Each scene shows the same named points in several views. A view is turned or mirrored, and shifted as a whole, has a little noise and may leave points out.

Scene 1
View 1
J_866: [94,58,76,-118,-106,56,-27,-104,-77,171,161,5,-199,12,-33,-201,196,-95,84,-20,-142]
J_654: [56,323,-260,-130,18,46,-135,-332,164,424,-11,147,-116,34,208,-100,114,243,-113,-71,1]
J_709: [103,185,39,-129,-151,128,-148,-177,-26,309,188,68,-133,124,76,-128,218,83,58,-106,-144]
J_749: [-176,272,-65,16,-20,-130,-312,234,-268,189,-203,133,54,133,23,46,224,-2,-20,-137,-73]
J_427: [-79,-6,18,-92,8,-72,-198,-25,-85,124,-48,138,-54,-34,44,-24,55,-109,159,35,64]
J_859: [-73,176,-168,-40,74,-144,-32,-32,-80,180,-169,52,-134,-75,18,-136,144,-59,-83,-15,-23]
J_62: [109,102,-100,-201,4,100,-107,-437,238,320,125,150,-167,-49,200,-129,27,112,75,55,85]
J_573: [255,-387,172,-374,-12,156,53,-713,446,148,406,131,-334,-274,170,-226,-194,-143,404,321,291]
J_824: [-22,171,-105,-72,-3,-27,-102,-92,-36,238,-35,75,-115,-10,48,-97,130,8,-27,-47,-48]
J_367: [154,153,-138,-145,-13,62,105,-347,136,312,109,11,-264,-77,61,-285,136,50,-63,-16,-80]
J_579: [-85,106,-232,-70,156,-216,40,-82,3,153,-242,58,-147,-192,18,-147,50,-100,-108,46,72]
J_384: [-5,72,-34,-143,3,-3,-221,-197,53,231,26,167,-61,-4,123,-24,43,28,90,31,83]
View 2
J_579: [-151,-115,42,42,-112,87,110,-38,-158,8,1,1,-177,-409,-104,365,-152,168,-30,-311,122]
J_709: [131,181,-219,276,-9,-41,339,-254,7,-32,-3,58,-97,45,25,146,70,341,193,-323,58]
J_573: [-161,220,-339,140,225,11,-83,329,81,61,2,-265,466,-23,10,-66,495,487,-352,-530,578]
J_824: [1,35,-93,202,-103,34,247,-172,-74,-32,-14,44,-158,-162,-36,276,-68,229,110,-286,90]
J_654: [-60,198,-249,134,-31,-125,33,-343,1,-192,63,195,33,-151,-9,339,-161,326,154,-262,87]
J_749: [106,-69,-6,337,-351,141,470,-219,-91,-80,-101,90,-341,-107,-115,404,-202,-9,281,-108,40]
J_384: [-15,88,-177,236,-129,49,192,-72,8,-110,-26,7,29,-71,-59,264,3,185,61,-229,245]
J_859: [-62,-66,13,116,-124,73,256,-128,-148,9,-4,37,-236,-283,-71,334,-135,168,64,-302,69]
J_866: [108,52,-128,230,24,48,392,-100,-58,117,-11,-57,-183,-36,18,94,150,300,63,-400,68]
J_62: [-68,211,-280,161,13,-76,20,-129,36,-128,43,43,160,-93,5,210,59,368,18,-331,237]
View 3
J_427: [12,-27,-52,242,-39,151,117,53,-192,70,-24,-149,-46,-213,348,-178,133,41,102,83,19]
J_367: [41,-20,30,59,-39,37,-16,50,213,96,-83,19,-154,-121,134,-456,-27,-45,-233,-238,-54]
J_573: [-558,-5,448,-196,74,-535,255,192,97,350,-187,-7,-306,-482,198,-278,152,163,-123,-214,246]
J_62: [-30,96,-29,-60,26,-24,-19,140,31,177,-83,66,-149,-225,262,-400,102,55,-85,-312,128]
J_384: [15,57,-106,114,3,103,43,96,-129,110,-36,-32,-73,-210,332,-281,141,59,51,-109,86]
J_709: [59,-18,-136,103,116,162,14,122,-87,68,82,99,-138,-86,13,-400,31,-137,-16,-113,-18]
J_866: [-9,-120,22,194,46,92,116,50,-19,60,48,-42,-140,-117,21,-299,7,-124,-53,48,-81]
J_824: [145,-2,-111,203,-51,228,14,32,-39,52,-30,-63,-46,-107,273,-324,46,-29,-41,-65,-60]
J_579: [166,-19,14,288,-231,195,38,-64,122,58,-160,-244,11,-153,522,-242,71,115,-110,-56,-98]
J_749: [311,-7,-336,374,-55,477,3,6,-276,-55,75,-122,72,-29,337,-204,95,-65,165,123,-79]
J_859: [196,-44,-75,284,-142,266,15,-40,49,27,-58,-168,-2,-97,382,-275,27,26,-65,-22,-113]
J_654: [201,135,-231,-2,-20,212,-146,108,41,96,-56,84,-74,-114,330,-470,85,17,-98,-378,61]
View 4
J_384: [-295,63,-92,-214,99,-35,15,159,-26,-99,2,66,151,-53,343,203,-71,32,53,-15,144]
J_824: [-192,-61,4,-44,91,-17,-63,67,-44,-173,73,-20,106,-43,235,207,-36,-13,-16,-8,224]
J_579: [-111,-112,89,-135,-73,-244,-51,-37,18,-236,-75,12,2,102,295,191,-131,-7,-196,50,328]
J_709: [-245,-23,-103,34,213,99,-81,170,-65,-149,167,-15,169,-192,200,137,101,22,207,3,21]
J_749: [-167,-51,33,-37,101,371,-52,25,-90,-106,40,-158,191,-43,185,323,-112,-81,-203,-225,512]
J_427: [-269,-48,-89,-249,49,92,9,98,76,-149,-127,62,135,-10,247,179,-94,42,-29,-94,268]
J_367: [-177,-71,1,44,84,-318,-134,93,-30,-253,152,58,22,-98,265,95,86,32,153,174,-52]
J_62: [-286,81,-113,-146,118,-208,-13,207,-48,-130,88,92,101,-89,397,135,-9,63,174,86,-30]
J_866: [-211,-167,-98,-21,125,75,-80,92,108,-260,3,53,108,-154,106,54,102,46,148,24,74]
View 5
J_749: [-37,150,117,-230,304,-387,96,-128,-436,67,35,173,-58,-63,-163,-282,-306,-125,-177,63,95]
J_384: [-8,-97,-137,-117,-163,-156,19,-95,-154,-85,-20,56,-81,17,-3,-46,-170,-76,113,31,212]
J_709: [-159,90,-191,-254,-180,-180,-6,-195,-275,-178,-59,27,-221,35,-178,-85,-123,-189,152,126,124]
J_866: [-141,113,-199,-184,-98,-73,-31,-252,-166,-59,-142,40,-183,28,-187,-20,-52,22,-9,201,157]
J_427: [57,-75,-23,-72,39,-162,-43,-103,-202,79,-99,150,-14,-30,-75,-92,-191,14,-57,84,150]
J_859: [-92,109,-57,-143,114,-231,205,-152,-104,16,62,47,-73,-33,28,-126,-217,52,-165,45,264]
J_654: [-129,-32,-125,-230,-194,-334,208,-54,-162,-267,175,-51,-175,25,107,-126,-260,-245,178,-72,266]
J_579: [-59,21,-61,-74,96,-203,259,-120,10,51,97,29,-9,-27,153,-91,-228,136,-218,-3,326]
J_367: [-211,64,-283,-179,-255,-105,161,-210,31,-201,41,-99,-220,62,37,13,-80,-12,88,57,295]
J_573: [162,-498,-436,105,-675,281,-209,-66,248,-88,-279,-27,-51,70,116,266,69,148,329,97,304]
View 6
J_824: [69,12,-185,-37,30,45,49,91,-104,150,153,39,40,72,-200,72,124,-57,47,102,-99]
J_709: [261,77,-133,-65,62,-44,-144,74,-135,111,19,83,72,162,-265,214,37,-85,241,102,-229]
J_62: [212,-100,-288,-186,41,-71,-26,137,-55,-25,81,269,48,335,-149,-108,84,-145,291,15,-40]
J_654: [165,70,-377,-151,-73,-91,10,114,170,192,178,179,14,51,-311,-108,241,-88,210,132,-67]
J_859: [-83,3,-174,10,1,86,151,69,-127,185,258,-2,65,20,-153,49,147,-35,-52,127,-17]
J_579: [-196,-73,-238,-8,-17,95,249,87,-152,141,312,51,63,85,-79,-85,173,-70,-87,101,72]
J_866: [92,-3,-48,11,118,65,-47,50,-307,77,58,31,111,193,-144,254,-24,-90,140,88,-189]
J_384: [239,-104,-175,-97,78,44,49,151,-74,52,78,66,-55,153,-164,-26,104,-55,66,-17,-38]
J_573: [211,-459,-163,-205,233,-27,-45,208,-463,-404,-44,390,71,848,191,-186,-154,-254,396,-213,87]
J_427: [179,-143,-49,-28,115,142,118,145,-173,78,112,-45,-74,90,-127,49,77,0,-95,-37,-11]
J_749: [181,94,-71,40,32,147,118,107,-5,305,154,-184,-110,-256,-339,168,202,70,-212,101,-105]
J_367: [-42,19,-268,-94,5,-91,-43,34,-193,71,166,251,223,311,-135,50,60,-186,322,138,-110]

In a view up to two points have been moved. Name them for each view, in the order of its rows, or write -.
view 1 | -
view 2 | -
view 3 | -
view 4 | J_62
view 5 | J_384
view 6 | J_654
